Points, in no order, along strands that fork, close into loops and pass close to each other.
In the rows, zero is written as 128.
Two points are linked if the straight distance between their rows is under 157. Some points are linked to none.
<17>: [134  88 130 109  76 106 143 128 132 105 177 111 115 100 141 131 139 124
 144 161 127 150 101 161 109 138 175 137 135 137 124 163 156 166 154 150
  96 124 113 122 152 160 117 113 105  90 108 133 132]
<743>: [ 63 107 126  77  71 183 145 112 104 122 107 126 109 143 123 129 134 122
 142 146 163 116 134 127 112 125  91 155 166 115 137 156 147 136 132  80
 108 125  97 141 152 130 117 132 121 142 109 133 103]
<1288>: [118  78 109 104 105 112 137 105 149 134 179 139 134  95 137  84 148 151
 136 190 103 158 109 133  99 160 176 150 167 125 124 163 131 152 140 145
  94 129 156 113 157 147 128 125 157  79 103 140 158]
<578>: [138 143 119  78 136 130 144 101 126 171 138 111 173 160  74 114 145 113
 139 170 159 165 121 152 118  71 104 117 126 130 148 125 166 171 120 103
 131 122 155 121 133  44 184 171 133 154 124 114 110]
<1038>: [164 164 147 165 157 113 101 126 137 133 101 153 124 151 141  91 131 161
 113  89 140  67 140 122 155 134 123 100  67  91 119 101 124  83 103 139
 153 119 132 112 101 122 121 115 102 148 153 119 136]
<538>: [139 138 107 151 127 106 152 157 118 116 167  87 135  68 130 185  97 108
 131 123  87 155 118 142 145 106 117 131 122 247 130 103  79 118 136 140
 149 148 117 142  98 114 175 128 156 123 103 146 144]
<1058>: [154 159 127 133 110 129 137 130  91  99 132 101 123 106 164 195 116 136
 112 100 143 173 120 147 128 102 121 192 108 158 178 122  93 129 140 112
 108 194 117 143 160 125 156 142 148 154 154  77  85]
<1149>: [129 162 131 114 128 187 116 132 124 160 122 134 162 180 110 170 120 118
 118 137 133 137 153 121 133 103  78 113 127 133 120 107 123 145 126 139
 133 133 131 157 111  82 138 133 101 145 161 111  81]
<551>: [142 163 141 141 103 159 117 151  93 113 124 139 156 156 139 220 136 161
 106  71 158 104 141 141 148 135  97 131 119 155 117  86 109 108 120 124
 143 105 120 164  91 126 111  93  83 174 201 121  97]
<610>: [ 73 110 154 123 114 150 115 141 118  90  82 146 101 156 102 109 116  99
 144 110 139 139 149 103  99 136 167 153 186  42 137 148 178 147 111  93
  92 135 125 147 140 142  94 149 153 138 146 133  79]
<96>: [128 110 171 144 161 124 108 109 177 155 127 162 175 167 128  82 108 150
 106 171 108 105 153  93 119 116 141 102 114  77  71 156 149 140 128 155
 135 120 150 103 108 107 111 106 100 113 147 148 156]
<487>: [153 151  88 119 158 109 120 108 104 150  98 122  96 100 157  93 144 141
 136 130 138 157 111 141 142 133 107 168 105 106 179 133  95 114 117 115
 119 173 137 102 187 125 167 171 179 140 117  70 119]
<611>: [ 73 133 134 137 117 155 147 154 128 106  83 108 107 148  98 146 101  67
 131 125 139 169 133 103 115  98 103 168 188 159 155 113 115 104 111  91
 104 182 114 130 139 126 116 185 206 129 122 129  82]
<482>: [167 138 104 127 120 128 136 112 115 141 147 123 137  72 164 149 150 193
 123 119 127 118 107 163 138 171 111 159  81 147 147 111  96 112 160 128
 132 124 122 115 165 160 153  68 118 119 120  91 157]
<844>: [153 136 144 205 186 108 131 139 155 104 125 130 160 141 139 152 104 136
  76  89 101 140 141 115 136  99 103 114 116 219 122  54  81  80 126 144
 154 161 136 143  62  91 147 124 172 158 152 139 110]
<1050>: [111 102 127 164 146  96 118 130 117  83 101 169 113 127 113 138 143 142
  98  96 131 107 141  98 122 174 137 183 172 107 140 117 124  95 119 109
 130 125 155 107 141 159  73 125 172 145 162 154 138]
<341>: [143 160 105 128 152 105 174 127 114 129 131  82 142  96 123 179 135 125
 115 107 127 176 119 143 137  68  72 153 109 210 171 103  85 108 127  86
 154 163 137 133 134  88 179 155 181 175 126 119 117]
<356>: [148  98 141 148 117  77 126 124 120  98 109 118  67 107 147 115 139 130
 148  96 160 112 103 163 130 138 181 126 101  80 143 161 164 129 126 119
 123 120 100  96 144 178 114 130 114 130 117 123 134]
<1217>: [ 82  93 112 100 110 120 144  93 114 160  84 101  87 130 119  72 137 143
 168 127 186  95 121 135 134 125 120  97 126  72 120 182 144 137  99  55
 134 117 105 106 142 137 144 166 137 145  68 129 162]
<1232>: [156 150 128 143  99 112 139 164 114  97 163 103 133 109 123 198  85  90
 128 111 116 169 119 155 132  93 140 122 123 197 127 116 114 135 135 155
 124 152 102 156  92 114 155 143 126 136 128 128  99]
<1346>: [166 113 140 176 143  54 126 122 171  90 116 128 147 115 131 100  78 154
  92 113 120 148 121 161 111 118 159 125  90 139 144 127 144  94 135 154
 124 145 149  93  97 131 146 124 145 152 120 132 135]
<703>: [146 147 130 139 156 151 106 149 115 140 142 162 167 152 131 193 153 159
 109  96 118  69 149 117 159 156  95 133 112 152 100  78 109 119 113 153
 159  82 143 148 108 118  98  81  83 139 201 133 139]
<185>: [ 94 134 133 126 134 166 115 173 121 100 116 145 115 153 120 163 121  84
 130 115 113 132 151  88 117 160 119 178 198 137 135  90 113 122 116 124
 104 145 131 146 147 162  67 126 170  95 174 140  89]
<12>: [132 111 147 155 174 108 110 159 156 117 103 158 102 146 105  86 126  94
 135 104 117  72 148  62 140 125 159 115 146  96  91 137 159  96  91 125
 144 109 140 105  95 141  79 152 138 112 129 183 150]
<955>: [129 149 155 213 151 105 134 118 139  82  89 138 137 147 149 139 110 162
  68  71 134 148 140 115 124 123 103 131 119 161 141  87  79  55 128 120
 136 181 137 129  87 130 133 125 175 175 158 120 104]
<500>: [ 64  80 149 135 122 165 137  97 135 123 123 140 174 168 113 161 142 157
  97 139 148 119 153 106 100 133  81 162 187 125 115 127 118 134 133 107
 122 136 157 127 138 129 112  99 133 143 156 147 133]
<335>: [167 141  94 101 185 118  89 123 135 175 156 152 121 119 154  51 174 146
 141 153  98 103 114 140 145 169 161 103 106  68 125 109 135 151 126 157
 140  82 149 114 158 123 124 112 116  90 124 111 160]
<733>: [ 88 120 140 144  79 156 140  81 118 128  91 125 130 117 139 132 126 183
 105 108 165 121 126 116 114 163  92 149 125  98 145 170  97  67 139  97
 115 147 111 121 144 181 123  96 130 146  96 110 147]
<532>: [166 195  93 128 145 134 115 112 110 173 138 110 120  89 152 100 106 139
 132 142 109 153 113 159 155 134 117  98  67 148 160 110  73 108 146 152
 143 151 108 141 134 109 192 123 128 111  90  80 140]
<177>: [157 132  94  82 127 126 141 141 110 159 186 130 174 100 134 189 159 145
 125 152 108 172 123 152 135 160 106 166 140 176 133 114 106 172 145 153
 124 121 160 154 159 107 149 100 131 118 150  93 132]
<724>: [128 137 115 145 167 127 127 113 147 143 118 127 153 136 119 106 138 140
 105 135 126 143 128 123 131 116  74 140 128 145 144 100  97 109 121 130
 140 152 164 107 141 101 154 144 163 142 128 120 134]
<1234>: [ 81 116 116  80 135 206 117 162 107 120 136 158 109 149 114 151 153  94
 159 130 110  98 163  74 123 167 129 168 200 109 112  93 139 154 122 113
 112  97 128 161 152 150  71 108 129  84 178 159 101]
<555>: [ 84 103 139 141 127 135 134 139 128  89 113 139 120 130 124 159 122  95
 112 129 126 175 131  96  99 145 125 214 211 141 155 128 114 129 126 109
  93 180 144 124 168 151  91 160 212 111 154 121  94]
<629>: [127 152  97 133 191 160 102 131 156 172 142 149 155 153 132 126 138 127
 109 158  79 156 140  98 137 145  83 134 143 148 129  73  70 128 122 175
 127 151 162 140 144 106 134 132 155  99 149 104 121]
<485>: [156 148 114 129 133 112 109 151 120 115 145 150 120 115 143 141 134 119
 128 120 111 139 119 145 133 141 145 141 118 129 139 105 132 133 129 163
 117 126 134 135 139 141 116 130 122 113 149 111 108]
<1310>: [120 200 105  97 118 194 117 164 101 156 137 125  98 128 141 154 112  78
 151 126 100 141 137 102 147 130 104 101 130 162 141 110  93 122 140 150
 130 139  88 183 123 120 128 149 114 103 115 104  81]
<1031>: [ 72 141 136 119 117 185 108 117 119 147  95 142 107 136 141  96 118 121
 124 115 107 127 141  44 113 188 108 135 161  70 133 181 104  84 117 112
  96 139 112 153 149 176  81 125 149 103 102 114 122]
<670>: [145 139 124 123 135 119 103 133 150 145 148 117 102 126 146  48 116 113
 148 170  92 167 106 142 131 141 185  68 103 102 129 158 126 136 140 178
 116 131 110 136 132 149 130 134 109  78  77 118 139]
<861>: [177 192 122 149 132 117 114 130 116 141 158 116 135 101 149 142  80 138
 122 117 104 153 123 171 148 123 152  71  73 161 133 100 106 116 143 170
 144 136  98 168  81  96 185 107 105 122 115  93 119]
<125>: [109  98 106 124 153 106 117 148 131 116 123 158  81 103 128  94 144 100
 141 130  95 147 126  74 128 174 171 177 197  95 140 142 123 114 102 117
 103 131 148 118 157 169  74 176 204  84 118 139 136]
<509>: [115  86 129 101 117 145 134 119 140 131 160 145 141 151  94 111 150 110
 144 171 137 111 138 121 103 114 155 122 171  98 104 124 182 188 122 128
 119  89 154 126 133  99 125 140 115 111 146 159 124]
<188>: [113  73 107 113 127  99 145 136 123 123 131 121  89 108 108  93 162 111
 168 134 148  60 110 124 137 139 157 113 147 113 102 146 168 152 102 100
 148  71 127  97 133 139 110 146 129 112 106 185 185]
<773>: [ 80 143 145 165 102 147 145 121 129 109  76 110 119 144 120 128 105 116
 109 103 150 146 132 106 119 105  91 140 149 143 145 142  91  70 115  95
 115 183 116 128 115 135 134 157 170 157 111 127 108]
<1034>: [126 143 129 124  94 107 159 112 119 107  92  81 118 131 110 140 114 118
 136 115 174 141 113 168 125  61 110 124  96 138 152 143 141 119 121  85
 124 146 113 107 115 113 169 161 125 184 108 130 118]
<557>: [104 138 150 125  73 152 135 115 134 110 126 112 125 155 124 125  74 111
 117 150 140 174 132 144  86  96 132  99 125 120 138 165 141 140 154 145
  98 173  97 146 114 127 146 141 109 139  94 117  81]
<619>: [168 118  79  97 138  70 144 146 117 144 146 103  98  61 128 144 159  98
 176 146 105 130  93 157 169 131 150 138 103 200 145 126 133 154 124 131
 143 106 137 106 145 121 133 160 144 101 113 131 166]
<409>: [136 106 180 125 121 149 129 105 152 153 135 135 194 162 113 132 111 142
 116 169 143 100 154 117 115  82 103  97 114 127  73 142 168 173 132 137
 151 102 134 107 102  79 126 109  72 139 153 162 138]
<303>: [ 92 122 110  77 110 148 136 126 115 158 123  86  53 130 145  86 149  87
 197 152 143 116 115 139 139 128 136  67 115 115 122 174 158 161 132 101
 132  94  72 137 152 142 123 149 107 114  71 117 126]
<901>: [164 163 127 172 137 107 141 157 109 104 129 125 133 108 134 184 125 143
 109  73 126 109 120 134 164 123 105 126 101 211 124  70  92  80 122 127
 163 125 121 136  84 109 141 128 138 161 160 134 128]
<1122>: [125 160 155 157 112 153 115 141 148 118 117 131 115 149 148 102  84 124
 111 111 114 115 138 102 127 127 136  82 101 117 115 141 113  94 134 166
 124 156 106 144  88 145 121 116  97 113 113 129 112]
<1289>: [178 128 125 120 115  99 131  95 126 136 138 118 154 103 135 127 149 176
 127 117 151 116  98 188 131 148 144 128  75 106 143 121 157 146 155 128
 135  97 128 100 144 137 151  83  95 139 127 101 148]
<1096>: [143 144 109 119 133 158 139 153 109 138 181 107 175 128 135 203 123 118
 104 137  99 199 133 133 121 114  86 154 160 206 139 102  75 155 142 156
 119 164 127 172 133 109 168 114 158 134 135  95 109]
<331>: [143 147 127 158 139 117 120 144 159 120 149 117 142 138 109 104  63  84
 122 166  93 196 134 128 121  85 144  94 132 169 135 117 104 128 132 182
 115 181 124 140  91 105 162 163 146 102  98 130 108]
<97>: [156  99 141 134  85 106 143 142 142 108 169  99 126  83 140 137 113 134
 141 135 115 108  94 175 130 146 174 103  87 171 111 141 146 139 163 150
 127  93  94 120 112 165 126  72  78  99  91 147 164]
<1027>: [133 148 117 116 112 124 135 153 112 137 117 103  86 111 114 142 138  82
 170 106 139  86 104 141 159 108 127  85  92 160 119 127 141 127 113 121
 149  89  99 130 110 128 129 144 100 130 118 146 137]
<493>: [123 113 177 175 122 115 121  95 167 113 120 136 191 169 134 126  87 190
  73 123 143 123 146 142  99 122 120 115  92 106 109 137 137 110 140 149
 123 145 150 112  90 132 135  75  96 163 145 126 140]
<9>: [113 139 109 119 148 124  96 129 145 133 126 156 100 125 152  78 125 113
 128 144  85 181 127  93 117 168 167 150 164  61 146 147 117 129 116 156
  83 160 153 135 168 162 102 162 176  77 121  98 111]
<1025>: [145  98 156 153  89  99 125 128 144  79 153 136 147 128 153 166  95 169
  93 111 128 142 122 164 100 154 168 152 118 115 120 137 142 134 156 163
  91 139 123 122 129 182 112  68  98 125 146 120 115]
<544>: [122 156 120 176 163 125 138 106 143 127 120 110 154 112 152 113 104 145
  83 124 106 190 126 124 117 104  82 134 123 169 159 111  53  84 139 133
 133 200 141 140 130 118 181 125 188 140 108 103 121]
<516>: [107 104 144 169  96  91 150 127 152 110  97  99 113 106 113 120  86 129
 125 109 137  95 106 118 127 121 138 105 103 157 105 171 126  78 119 121
 138 129 116  96  91 161 130 126 135 135  88 167 182]
<1373>: [106 170 114  83 104 188 129 130 117 160 141 104  89 140 135 120  97  76
 155 166 116 149 130 127 126 104 116  72 109 162 137 151 122 145 158 145
 135 138  61 172 113 109 143 153  89 109  74 119  96]
<534>: [140  94 105  98 151 117 125 117 142 169 171 137 127 109 125  49 178 135
 154 170 107  78 112 120 136 151 170 105 138 106 101 129 153 162 118 127
 154  71 147  98 144 114 121 131 124  84 108 159 193]
<436>: [129 130 152 147  67 145 145 150 102  72 129 112 149 142 128 213 106 131
 103  83 169 127 128 151 122 111 107 147 140 169 128 110 123 114 130 113
 120 137 102 145  99 141 120 106 106 174 167 143  90]
<1281>: [117  99 117  88 139 141 114 171 132 112 166 136  77 124 130  95 170  70
 183 134 100 107 126 103 130 140 192 120 179 100 105 127 171 160 124 134
 110  79 123 144 146 160  71 138 117  72 126 170 126]
<923>: [129 148 180 143 153 168 115 112 155 182  88 176 159 158 152  99 111 146
 130 171 110  96 182  65 132 101  78  87 106  74  62 154 122 122 133 134
 153 133 120 107 106 106  95 112  97 123 147 136 137]
<343>: [ 96 105 141 145 101 155 158 103 147 135 142 105 173 107 136 123 101 175
  92 148 123 120 125 115 109 143  84 127 118 179 110 154  88  97 156 128
 134 141 127 124 128 147 148  73 127 126  75 147 172]
<151>: [123 136  95 102 108 134 129 159 108 125 147 111  71  73 158 130 133  79
 172 151  87 153 109 117 153 138 154 143 136 176 144 137  90 142 133 149
 105 150 102 137 165 162 113 156 140  69  95 115 131]
<483>: [ 99  94 120 105 143 167 117 135 161 135 173 140 157 178 112 155 126 102
 127 179  92 174 153 108  99 135 136 153 204 132 111  86 126 178 129 166
  94 143 156 148 138 126 112 132 153  82 163 135  95]
<318>: [131 135 153 103 121 139 107 110 136 129 149 132 118 173 133 105 138 118
 137 145 139 136 136 158  98 125 169  72 109  60 123 147 196 180 151 159
 119  94 115 151 125 124 112 111  56 131 138 114  83]
<833>: [ 78 123 133 125 101 140 121 143 102 114  76 124  57 122 134 111 122 105
 157  83 136  97 126  81 124 173 147 128 156  86 121 185 126  85 106  87
 107 123  87 140 139 200  69 136 138 119 104 142 129]
<944>: [171 158  97 102 122  87 144 133 106 164 139  86  98  65 140 145 145 110
 176 138 122 144  81 183 169 130 163  98  62 184 148 145 126 149 146 126
 159 104  99 126 137 122 170 121 112 108  97  90 169]
<949>: [107 123 143 129  85 142 137 125 117 114  96 108  53 116 156 123 128 133
 154  94 155  95 108 131 128 150 151  94 104  96 129 178 139  98 145 113
 125 112  60 130 129 200 105 104  92 119  88 121 129]
<1182>: [ 69  86 147 103 102 167 125 108 143 118 128 154 126 164 110 104 125 123
 129 156 129 129 151  91  80 136 164 129 184  52 107 164 176 168 132 121
  96 111 138 146 133 130 105 128 122 113 139 144 103]
<563>: [105 154 108 112 133 168 105 106 131 167 120 143 111 131 161  75 127 149
 120 151 105 145 131  98 118 175 113 123 134  77 138 152  92 106 139 152
 105 148 127 142 162 156 124 117 139  94  96  89 124]
<264>: [124 118 129 125 185 127  95 116 135 145 101 171 117 169 112  61 152 137
 132 120 132  97 159 100 126 126 154 107 138   4 119 116 169 166 107 111
 133 111 162 123 129 107 124 154 123 139 153 128 129]
<426>: [125 149 140 116 163 185  97 147 120 153 125 167 128 151 142 136 154 132
 132 121 115  54 165  68 152 144  96 123 125 106  84 106 115 123 120 139
 149  93 128 137 131 131  80  90  74 108 174 147 131]
<799>: [111  86 168 127  93 147 153 101 156 140 154 107 195 137 115 113 103 160
 104 175 136 106 129 124 101 113 103 112 118 168  82 162 141 140 152 132
 139 117 130 106 114 111 142  88  92 127 100 169 171]
<1278>: [104 111  86  98 159 148 124 132 101 154 120 152  85 117 115  74 174 120
 161 134 131  91 139  96 141 159 115 149 172  81 132 114 128 144  99  90
 134 108 145 120 173 123 125 163 163 110 120 133 140]
<283>: [104 153 168 185 114 155 116 109 141 141  70 134 129 145 141  99  98 149
 102 104 129 103 148  61 134 138 100  94 104  97 113 174  96  47 116 118
 137 155 108 130  87 145 115 127 123 137 106 127 145]
<821>: [ 99 122 135 165 138 161 150 131 137 123 140 109 163 135 137 160 103 114
  88 123 109 173 133 107 104 101  74 139 170 206 130 105  53 109 140 137
 128 190 122 157 120 122 150 117 187 125 112 132 112]
<1143>: [110 126 151 113 106 131 116 174 136  83 131 127  82 141 131 121 111  64
 156 107 113 128 124 117 111 128 187 123 163 108 116 144 170 142 126 145
  92 119 105 146 124 175  67 141 116  88 129 155  89]
<942>: [ 87 155 104  99  97 184 150 127  91 153  96 100 105 118 122 150 140 123
 148 126 159  85 127 113 164 109  49 127 115 179 140 125  79  90 119  75
 151 126  91 138 135 118 142 136 121 147 102 130 143]
<802>: [123 103 148 138 127  89 112 148 120  85 107 139  69 134 129  96 136  96
 151  95 141 124 128 138 111 130 201 124 148  37 129 150 193 153 116 118
 108 118 118 125 141 159  87 153 124 128 134 134 102]
<948>: [115 113 111  80 115 139 151 117  98 138 126 128 153 140  77 159 172 114
 151 145 171 137 131 154 126  92 111 161 160 103 144 114 180 177 116  67
 122  99 152 132 144  57 163 155 130 171 153 123 105]
<479>: [169 162 141 163 103  97 148 101 129  98  99  96 130 113 139 144  94 167
 116  89 164 140 112 180 132  87 133 116  61 130 156 125 126  96 143 108
 130 157 105 103  95 130 183 121 117 181 124 109 117]
<911>: [102  77 132 156 124 101 124 109 152 109 138 154 143 120 119 106 126 146
  96 137 112 141 121 102 100 162 154 159 164  94 122 160 138 114 121 135
 105 121 166 108 135 154 106 120 160 117 122 149 158]
<138>: [127 105 166 175 170 108 106 151 170  95 131 178 157 187 118 149 108 127
  92 108 111  95 154  97 122 128 150 138 144 111  91  96 147 117 105 162
 131 121 153 122  89 133  74 104 112 126 182 170 126]
<1124>: [135 103 164 165  86 108 137 123 140  73 134 127 173 147 125 181 107 181
  91  94 162 110 133 164 103 122 123 142 117 134 111 118 149 118 138 133
 122 124 133 120  96 153 115  74  89 174 160 153 126]
<301>: [160 147 120  88 130 102 122 131 121 146 152 141 173 147 108 182 151 140
 126 127 142 154 118 184 129 125 139 126 122 113 131 118 174 188 133 145
 132  92 169 149 122  85 153 120  98 154 180  98 108]
<492>: [163 160 104 113 166 127 118 102 137 186 137 118 168 114 122  64 125 147
 119 171 110 145 116 145 138 128  99  98  89 155 137 108 103 132 131 149
 153 133 151 112 144  88 179 132 136 115 105 103 166]
<719>: [121 104 139 117 109 123 144 122  99 106 105 133 142 138  78 151 158 129
 140 110 189  77 133 157 131 102 117 138 137 103 126 113 186 156 110  73
 149  78 139 116 114  92 130 139  90 181 158 165 133]
<50>: [115 166 129  78 127 199 115 107 118 186 113 118  86 149 151  70 133 112
 160 158 133 105 138 110 131 121 101  65  92 105 122 167 134 145 149 123
 146 114  74 153 130 115 131 145  75 119  81 111 112]
<1302>: [119  92 160 144 148 147 112 139 171 125 155 144 175 193 103 155 103 112
 107 159 109 138 156  99 106 105 125 128 165 137  84 101 142 151 120 174
 121 134 151 127 104 114 107 122 125 102 166 158 110]
<143>: [113  81 136 138 119 106 145 143 121  95 108 126 117 126  76 135 136 101
 141 114 166  66 127 120 135 107 121 137 155 153 106 124 166 124 101  99
 152  92 133  93 112 126 107 147 128 142 136 199 156]
<943>: [117 111 114 131 103 125 168 130 130 132 146  83 144  84 120 151 113 133
 129 131 119 101 116 141 143 115  87 123 101 235 122 124  91 106 136 107
 156 124 116 116 120 132 160  97 128 130  88 163 188]
<1258>: [141 142 126 126 148 114 101 110 114 144  86 135 100 152 132  67 147 142
 142 108 158 119 136 157 132 126 137 101 107  23 149 132 161 142 111 109
 122 131 129 115 143 123 142 157 119 154 122  92 105]
<823>: [111 112 114 151 123 109 139 153 108  97 108 141  91  99 121 148 140 123
 122 100 130  89 118 105 144 162 106 174 159 181 131 116  89  76 117 109
 139 127 124 108 147 176  82 126 163 124 135 167 153]
<11>: [110 149  86  93 115 126 172 139  95 144 118  91 104  87 119 184 148  97
 152 126 145 136 108 135 155  88  73 162 120 213 156 122  90 113 118  75
 139 137 112 121 155 107 157 160 166 149 112 125 140]
<746>: [104 105  97  79 118 164 133 142  85 122 143 166 110 117 115 156 188 116
 159 131 128 101 139 125 127 160 140 169 181  83 136 101 160 188 127  93
 115  81 142 152 175 116 110 120 118 118 174 128 114]
<624>: [144 167 109 101 142 132 133 124  94 171  99 121 144 124  95 137 171 123
 143 111 163  87 124 137 168 104  73 125 111 138 137 103 132 121 100  88
 171  95 145 115 125  74 152 159 123 164 140 121 138]
<204>: [104 133 135 142 120 169 123 135 104 129 105 143 120 137 129 139 146 145
 118 101 144  57 143  90 150 155  84 142 142 137 110 116  96  82 116 111
 152 112 123 133 134 154  89 102 111 130 145 155 145]
<1408>: [111 134 146 111 154 185 121 100 128 200 100 153 148 140 131  78 150 142
 141 172 138  75 163  74 146 114  64 109 129  95  83 141 114 133 114 108
 159 115 133 104 140  88 122 132 120 119 123 132 158]
<1391>: [143 104 106 103 150 113 116 121 123 128 174 158  99 114 156  86 185 139
 152 150 107 133 118 144 113 167 201 135 148  44 133 127 161 176 135 140
 109  95 149 127 177 149 105 120 121  88 139 118 137]
<1209>: [183 134 113  85 120  98 143 125 103 138 179 114 148  83 145 181 162 134
 141 140 139 178 103 176 138 137 152 177 103 162 162 154 143 182 152 135
 116 138 145 145 172 104 162 121 115 119 148  72 119]
<1297>: [172 139 114 160 164  93 104 175 159 113 159 134 133 103 134 113  83  99
 127 143  57 169 125 133 153 124 165 116 118 195 131  80  96 115 131 194
 131 150 132 139  92 124 129 147 151  92 110 140 130]
<902>: [121 101 156 107 158 155 114 160 148 122 132 142  96 148 123  82 136  77
 171 121 117  78 150  62 131 110 175  98 160  83  65 165 177 133 116 126
 133  83 114 129 109 152  73 129  92  82 118 186 137]
<208>: [139 116 121 147 142  80 132 120  94  86  80 141 104 115 107 140 156 154
 120  88 174  89 136 143 142 129 111 166 138 116 156 106 136 101 111  81
 152 122 146  91 133 134 111 147 156 187 151 147 126]
<966>: [144 143 127 127 109 105 123 151 140 113 146  98  92 115 124 108  91  69
 158 158 100 183 110 153 127  96 186  73 114 157 131 146 131 151 141 174
 110 148  94 144 114 136 141 159 118  91  86 129 119]
<570>: [131 132 138 123 176 150 121  91 121 182  98 137 176 155 101 112 168 147
 128 155 157  85 155 112 152  96  61 130 126 109 116  98 130 148 103  87
 175 107 169  98 133  57 143 146 128 154 154 133 154]
<1001>: [ 75 122 111  86  91 169 151  85  94 149  97 121 120 117 142 112 157 172
 131 137 178 108 130 133 129 143  71 160 138  99 151 155 107 108 133  62
 119 136 109 123 170 145 139 119 132 152  87 105 139]
<1378>: [176 115 138 185 144  74 111 156 170  92 164 129 156 106 148 108  58 136
  98 132  71 151 125 168 128 132 191 112  96 181 118  99 126 108 145 182
 114 131 130 131  76 134 137 104 120 119 110 140 145]
<761>: [184 133 115 154 167  61 108 123 114 108  97 155 103 109 140 110 150 174
 117  79 145  79 123 156 151 155 146 144  83 104 153  95 139  89 115 128
 153 108 139  86 123 138 109 121 142 165 147 122 139]
<830>: [187 145 111  98 139  74 134 113  91 139 124 105 108  89 133 152 161 124
 152 115 161 152  98 180 149 109 151 158  81 121 183 148 160 164 130 104
 136 124 137 113 163  95 165 165 132 151 143  77 113]
<1128>: [158 169 133  85 126 132 118 151 110 152 149 138 123 144 127 161 159 105
 154 116 138 145 117 176 141 133 153  83 109 102 130 138 183 170 146 156
 144  70 122 180 128 101 124 117  65 133 155  85  87]
<899>: [131 119 159 122  97 134 130 100 160 136 144 113 157 153 114  83  90 143
 111 175 139 151 122 150  90 112 146  81 106 117 113 174 156 151 154 162
 116 138 124 125 109 115 149 111  97 123  95 133 132]
<355>: [144 129 144 120 163 119 101 102 147 162 144 149 200 176 109 146 133 164
 108 150 126 114 145 149 124 119 119 112 104 100 104  98 152 177 126 153
 139 100 172 123 111  72 147 104  80 147 187 119 135]
<304>: [172 135 119 123 122  91 154 138 104 121 140 117 163  92 116 194 153 152
 122  90 144 109 115 165 148 124  97 155 104 185 141  99 132 120 126 110
 161  96 150 121 121 113 141 114 124 172 159 133 142]
<549>: [144 150 159 177 136 117 108 171 160  90 132 162 123 159 146 129  89 122
 103  86  96  95 140  94 137 137 164 109 110 135  94 106 122  80 114 173
 129 130 117 140  79 157  84 105 101 115 153 155 121]
<367>: [132 106 143 114 118 116 126  64 128 140 126 129 161 143 121  86 152 184
 119 142 173 108 126 168 103 130 142 108 106  44 132 140 178 173 142 107
 134 101 147  98 137 111 156  99  96 153 126 119 154]
<117>: [115  91 165 171 103  93 127 138 175 104 130 121 127 123 115  99  89 115
 118 126 100 118 105 101 114 141 186  96 117 116  92 195 154  92 121 157
 110 106 115 117  86 175  93 115 111 105  83 172 169]
<940>: [123 126 114 100 147 148 105 125 145 136 169 134 176 190 130 183 107 133
 111 160  88 189 148 144 104 143 117 134 158 132 124  98 108 183 143 187
  89 151 148 154 131 117 140 114 116 130 175  95  87]
<1245>: [135 178 119 119 105 139 155 127 105 126 116  92 144 135 120 183 125 125
 114 106 159 170 125 160 131  68  85 143 112 154 160 119 111 116 128  91
 128 157 120 147 114  81 171 147 131 187 140 102  87]
<377>: [141 169  85  95 132 150 126 162 114 160 155 124 113  98 123 148 125  72
 157 154  87 181 117 123 154 125 115 134 144 187 149 105  86 141 131 155
 123 152 117 158 148 109 147 173 149  86 113  99 109]
<1083>: [122 148 163 189  91 113 139 108 132  80  81 117 125 136 138 137  96 161
  95  78 168 140 128 134 119 114 123 130 106 116 145 138 109  62 129 108
 120 175 118 118  91 152 142 124 136 178 129 124 109]
<933>: [156 120 128 154 166  80 157 134 124  82 119 114 152 116 126 185 141 131
  93  93 134 157 124 136 121  85  90 169 136 208 166  86 109 106 128 103
 151 157 152 115 126 105 130 144 192 188 157 144  93]
<1199>: [180 146 131 106 101 102 144 172 115 128 170 118 168 127 114 220 118 113
 121 106 135 178 122 183 133 110 141 128 126 179 124 134 153 167 138 154
 139 115 137 171  93  94 162 124 108 155 155 101 100]
<350>: [165 117  91 131 184 112 109 153 171 143 178 144 164 117 125 110 133 120
 121 178  59 176 124 120 143 143 135 148 153 190 134  71  93 133 129 187
 125 137 163 131 133 116 124 141 170  78 123 133 141]
<61>: [113 115 142 181 195 118  95 131 172 142 110 175 145 155 120  96 126 120
  96 123  81 110 147  31 127 164 145 142 148  84 103 145 116  73  90 138
 133 124 161 113 107 145  77 128 161 106 133 156 160]
<988>: [119 128 143 131  82 122 140 114 123  89 123 113 126 125 149 153  99 134
 110 127 147 185 123 151  98 110 134 164 128 118 159 155 123 135 143 129
  87 191 119 131 155 142 139 135 142 139 125  98  89]
<864>: [109  88 111  92 126 119 143 113 101 146 131 107  72 115 132  77 180 119
 191 132 165  89 113 152 130 136 158  86 133  64 118 154 179 179 120  73
 139  77 100 114 166 128 131 149 116 126  99 126 151]
<152>: [127 126 131 155  97 135 142  95 141 126 122 119 134  88 161 124  95 191
  98 116 128 137 115 141 117 164 124 135  94 128 141 150  86  80 167 130
 118 153 106 120 135 180 154  65 128 118  79 102 158]
<781>: [137 108 128 149 131  78 142 103 152 133 108 106 128 110 122  74 113 157
 118 125 137 121 110 148 124 131 136 114  93 118 134 158 138 100 125 120
 138 130 135  79 122 143 156 133 146 142  87 137 179]
<26>: [100  95 127 130 147 117 117  73 140 133 117 164 147 162 113  95 151 177
 107 144 141 127 148 128  98 140 152 134 148  15 126 129 158 165 127 116
 118 121 182 110 140 110 144 125 129 152 158 118 148]
<842>: [145 108  80  89 141  96 129 139 109 135 149 126  68  72 146 105 179  93
 182 155 108 133 106 129 155 147 162 163 143 139 149 132 129 166 114 125
 120 122 132 111 176 136 115 176 158  82 120 124 138]

A tip is a point with one link. Name the tips that can be reached along the links from each point below, in the order of the rows.
<1373> | <578>, <1217>, <944>, <1391>
<1209> | <670>, <861>, <830>, <117>
<761> | <1038>, <97>, <493>, <1025>
<483> | <283>, <940>
<9> | <125>, <509>, <61>

A piece is two or more points that can be reached from each other along the links. Count, over all rows, the pieces, the separate loops (a circle has one, a figure eight two, a Y none), the forks (points with three links) and the tips (points with one).
pieces | 6
loops | 1
forks | 15
tips | 25
